Points on a hilly landscape, in no order, each with its height.
From any point a ball rolls to the lowest of the 2 points nearest to it. It stops when none of these is lower. Distance is the straight distance between rows; heights are no part of it.
vifed: [ -7 -48  12  31   7  11 -31 -11 -12 -10  24  29  34 -26  -5 -12 -27 -15
  -1  -4]  (h 360)
laz: [ 29  44 -52  10 -15 -29   3 -66  -1 -27 -37  -2  -4 -12  -9 -23  27   1
  10 -21]  (h 406)
rim: [  0   3   8  -2   4  -2 -13   7   2  11   8 -15 -17  33  19 -21  -7   1
  -8   0]  (h 500)
Der: [ 28 -24 -14 -10 -19 -14  27 -38 -27  -7 -34  -2  32 -62   0  10  13  28
  15 -17]  (h 649)
Makal: [-20  -3 -14 -18 -10 -17  -9  25  14 -11   1  13  -4  -8 -65  29 -11  20
 -36  20]  (h 631)
damot: [  2  22  41  13   3  10  43  19   1  39  14 -32 -37  56  68 -21   8 -14
  10  -1]  (h 197)
sodet: [  4  16 -18   3  12   9 -38 -27 -14 -41   1  23  22 -11 -16  10 -13 -32
  -3  19]  (h 448)
Poti: [ 24 -31  -7   6 -22 -12   2 -21 -10  -5 -23  -7  16 -24  -6 -18  -5  24
 -22  -4]  (h 242)
relus: [  7  37 -34 -17  -7  -7  16 -54  -4  16 -31 -32   4 -35  10   9  59   4
  36 -28]  (h 843)
lub: [-17   2  -7  -3  -4  -6 -16  44  32 -26  17  33  -5  24 -34 -13 -36   5
 -12  23]  (h 243)
luk: [-20 -14   0  -8   7   2 -25  12  -3   6  17   1   0  -4 -24  17  -6   3
 -15   8]  (h 368)
rera: [ 23  49 -40   3  -3  -9 -21 -48  -5 -53 -27   9  -2   8 -25  -2   6 -21
 -12  12]  (h 481)
Peki: [-11  24 -26 -15 -10  -7 -15  18   9 -37  -8  28   3  -4 -79  39  -8  -2
 -30  29]  (h 592)
pofoz: [-10 -28  53   9  14  36  -3  34   3  36  24 -20  -4  28  60  -4  -3 -19
  18  -3]  (h 497)
roka: [  0  32 -29 -24   5  -9  -2 -40  -5  16 -24 -32 -19 -12 -15  26  40  -5
  -8 -11]  (h 517)
ril: [  6  14 -15 -16  16  12 -21 -42 -13   2 -12 -15  19 -32  12  15  26 -16
  18  -8]  (h 789)
batuf: [ 39 -14 -20  12 -31 -18  10 -40  -9 -13 -34  -6  22 -27   2 -36   0  26
  -7 -14]  (h 317)
mutu: [  9 -17  23  21 -33 -20  57  37  -2  22  -9 -13 -36  42  12 -30 -17  40
 -23  -7]  (h 316)
lusub: [  8   5 -11   8  21   9 -32 -43 -23 -33  -1  29  36 -39  -3   9 -12 -37
  16   7]  (h 494)
Rikil: [-16  -5   3  -2   8  -6  15  84  51 -20  35  53 -15  25  -9 -17 -42   8
  10  16]  (h 235)
pevu: [-20   4   5 -15   9 -12  37  95  43  -6  34  36 -30  31  -1  -6 -25  21
   5  13]  (h 254)
dalar: [-20 -23   7   8  -2  -2 -11  60  42 -20  32  47   1  10 -24 -20 -41  11
 -11  14]  (h 206)
vifi: [-18 -58  35   8  -2  10   1  44   0  28  23  -5  -1   6   4  12  -7  17
  -8  -9]  (h 59)
Lita: [-11  29  31  10   6  -5  54  55  -1  13  35   5 -36  52  47 -26  -8   2
   7  21]  (h 315)
bire: [ 28 -28 -12  14 -43  -3  28 -18 -12  28 -39 -38  -8   6  26 -36  21  27
  11 -46]  (h 733)
zivad: [ 15  23 -28 -18  -9  -9  21 -52 -14  -3 -31 -15  27 -49  16   4  45  18
  48 -25]  (h 858)
padak: [ 24 -20   5  24 -33 -24  31   7   1  12 -20 -12 -27  34   9 -44 -20  31
 -26 -12]  (h 348)
sud: [  5  30 -11 -21  14  21 -18 -42   8  25 -11 -40  15 -23  28   9  50 -22
  31 -19]  (h 815)
reve: [  1  33 -19  -5   1  -1 -14  -2 -11 -51  -9  40  18 -15 -73  52 -10 -20
 -17  29]  (h 558)
budo: [-21   7  38   4  10   8  55  84   4  13  51  10 -20  36  48 -11  -3   8
  19  24]  (h 301)
Guvuz: [-11  44 -20 -16  13   1 -25 -14   7   7  -4 -23 -27  29 -10  11  16 -18
  -9   6]  (h 516)
Viz: [-30  -8  26   6  21   9   0  70  25  -5  51  36  -9  34  25 -17 -34  -7
  22  15]  (h 363)
revu: [ 24  22 -29  -7  -3  -3   2 -55 -14 -21 -28  -2  34 -46  29 -14  26   6
  48 -24]  (h 870)
ronit: [  2 -22   0  22  23  16 -40 -39 -18 -16  15  28  41 -35   5  -8 -19 -36
  14  -2]  (h 443)
Nufon: [  2   4  39  11   7  14  18  25  -3  22  19 -16 -18  52  66 -34 -12  -8
  12   8]  (h 244)
Tig: [ 20  48 -39   2  -2 -14 -18 -54  -2 -27 -26  -7 -11   5  -7 -14  17 -14
  -6  -5]  (h 444)
Rozeg: [ -8  26 -18 -25  13  -1 -17 -22 -17 -19 -10   3   6 -19 -44  50  11 -13
 -10  16]  (h 638)
Feto: [-29 -24   1   2   9   4 -25  27   8  -7  26  26  11 -13 -45  21 -21  -2
 -13  10]  (h 440)
vaman: [-29 -46  47   7   8  14  22  73   4  34  31  -2 -18  22  19  19  -5  20
   4  -4]  (h 193)
tusin: [  8 -63  17  26  -4  16 -23 -14 -21   7   7   5  36 -27  15 -14 -13  -2
   4 -16]  (h 238)
fuv: [-22  -8  -4   3  14   6 -22   3  -8 -20  19  38  23 -34 -57  42 -15 -19
 -12  10]  (h 493)
kini: [ 11   5 -10   3   0  -3 -23 -21  -4  -5  -8 -10  -2  19  15 -29  -7  -7
  -6   1]  (h 463)
talis: [ -3 -14  -7 -11 -16 -23   2  -1   2 -12 -11  14   6 -29 -60  24  -7  21
 -44  18]  (h 667)
pag: [  6  30 -22 -15  -3  13   3 -42  11  35 -22 -51   5 -21  25  -1  61  -5
  37 -32]  (h 829)
Bem: [ 22   3 -18 -10   4 -13  10 -47 -19 -22 -26  10  25 -52 -13  18   5   9
   7  -3]  (h 600)
Pugaf: [  4  14  15  -3   0   9  15 -12  16  61 -11 -62 -32  30  37  -2  39 -13
   7 -27]  (h 199)
kiti: [-31 -37  49  17  26  28 -14  41   5  30  47   7   0  24  35   1 -14 -17
  18   0]  (h 442)
gamu: [ 31  25 -12  -7   6 -15  10 -46 -14 -52 -34  36  27 -47 -31  31 -12  -4
  -3  13]  (h 559)
fazu: [ -3 -34  33   5   9  27 -15   7  -2  40   9 -35   3   8  46   1   9 -14
  12 -18]  (h 554)
Dete: [  8 -18  10  14 -21 -16   7  16  10  -2  -5   2 -14  27   0 -36 -27  26
 -27   8]  (h 382)
bezub: [ -6  19  -8 -24  27   3  -4 -29 -27 -16  -9  19  16 -42 -38  68   9 -24
   7   9]  (h 677)
mim: [ 25 -41  -8   4 -40  17  18 -19 -20  22 -37 -37  19 -16  33 -21  27  25
  26 -41]  (h 717)
lobez: [ -1  -3  25  15 -23 -22  69  60   7  10  14   6 -38  45  14 -30 -19  37
 -15   8]  (h 289)
padup: [ -9 -23  12 -10  22  23 -17 -26 -16  32   4 -18  27 -50  13  39  29 -23
  19 -20]  (h 707)
tof: [ 22  34 -27  -5  -3 -12  -7 -39  -7 -54 -29  27  14 -20 -42  18  -6 -11
 -18  21]  (h 527)
fefe: [  4   2   0 -16  25  16  -7 -40 -16  14  -5  -8  32 -62  16  39  33 -23
  43 -18]  (h 755)
reruv: [ 26   7 -38  11 -26 -24   8 -50  -7  -6 -35 -17  -1 -11   7 -36  19  14
   3 -25]  (h 364)
Maz: [ -8 -33  17   1  14  26 -28 -10 -14  32  13 -23  15 -23  20  17  10 -19
  10 -16]  (h 632)
pala: [-41 -37  35  22  26  19 -17  58  19  12  61  39  -3  19   7  -7 -26 -15
  19  -5]  (h 393)
Zove: [  5  29 -33 -23   3 -15  -2 -38 -13 -15 -23  -4  -7 -16 -34  32  20   0
 -15   6]  (h 585)
met: [ 14  12 -13  11 -22 -18 -16 -13  18 -30 -16  16  -6  21 -27 -38 -30   8
 -39  19]  (h 460)
Zup: [ 16  39 -31  13 -22 -23 -12 -25  11 -43 -28  21 -12  14 -51 -17 -12   3
 -41  21]  (h 499)
zomav: [  1  30  23   3  10   5  24   1  14  49   2 -47 -43  48  43 -11  22 -16
   6 -13]  (h 140)
Dez: [ -9  23 -10 -24  13   4 -13 -19   4  31  -6 -40 -18   2  -4  28  34 -17
  -7  -3]  (h 439)
Fupan: [ 22 -61  11  20 -24   7  -5  -7 -16   0  -8  -5  26 -16  14 -27 -18  17
  -7 -12]  (h 84)
zat: [-14  29   3 -13  17   7 -20   6  10  16   9 -23 -25  37  10  -2   3 -14
  -8   8]  (h 536)
vub: [-16 -37  13  -7  -2  -4 -10  17  -5  24   7 -10  -4 -10 -13  17  -2  17
 -20  -3]  (h 253)
miki: [ -7  18  30  10  11   1  20  39   5   5  29   7 -24  54  46 -38 -26  -3
   9  25]  (h 281)
gibat: [-10  13  -5   3  12   3  -4 -13 -18 -39  -2  50  25 -43 -68  58 -17 -24
  -8  18]  (h 529)
Migo: [ -7  22 -21  -4   6   1 -38  -5   5 -31   3  12   1  15 -32   7 -16 -16
 -19  22]  (h 367)
Las: [ -2  -5   9 -15   4  15  -4 -12   4  49  -9 -55  -9   0  23  18  39  -2
   3 -18]  (h 314)
Zafi: [-24   1  22  -5  19   9 -13  45  18   3  35  14 -15  38  14  -8 -25  -8
   6  16]  (h 332)
reru: [-13  19 -10  -8  -1 -10 -21  23  21 -19   7  10 -18  35 -27  -7 -20   4
 -19  20]  (h 290)
vaz: [ 10  -9  -4  11  -8  -7 -20  -7   4 -19  -3   9   6  16   0 -35 -31   7
 -21  13]  (h 423)
zafek: [-20 -24  53   9   8  17  44  80  -2  22  36   2 -16  34  49   1  -2  12
  10   7]  (h 261)
meli: [ 25 -27 -20  -5 -29  -3  24 -31 -20  10 -39 -23  24 -40  12  -6  29  30
  17 -30]  (h 688)
vevug: [-15  -7  17  -5 -10 -20  49  78  27   7  20  13 -35  35  -5  -8 -19  40
 -14  10]  (h 262)

Where does a ball stop that starts at each point below?
padak: dalar
sodet: dalar
tof: Fupan
pag: zomav
lusub: Fupan
Makal: vifi
bire: Fupan
Lita: zomav

Call two points neighbours if one is among the 2 nearest of the other. Go from one point of each pair to the other, from neighbour to neighbour, staying as low as possible. Name the highest point that can't be avoided.
dalar / vifi: zat
dalar / Fupan: lusub
vifi / zomav: Lita
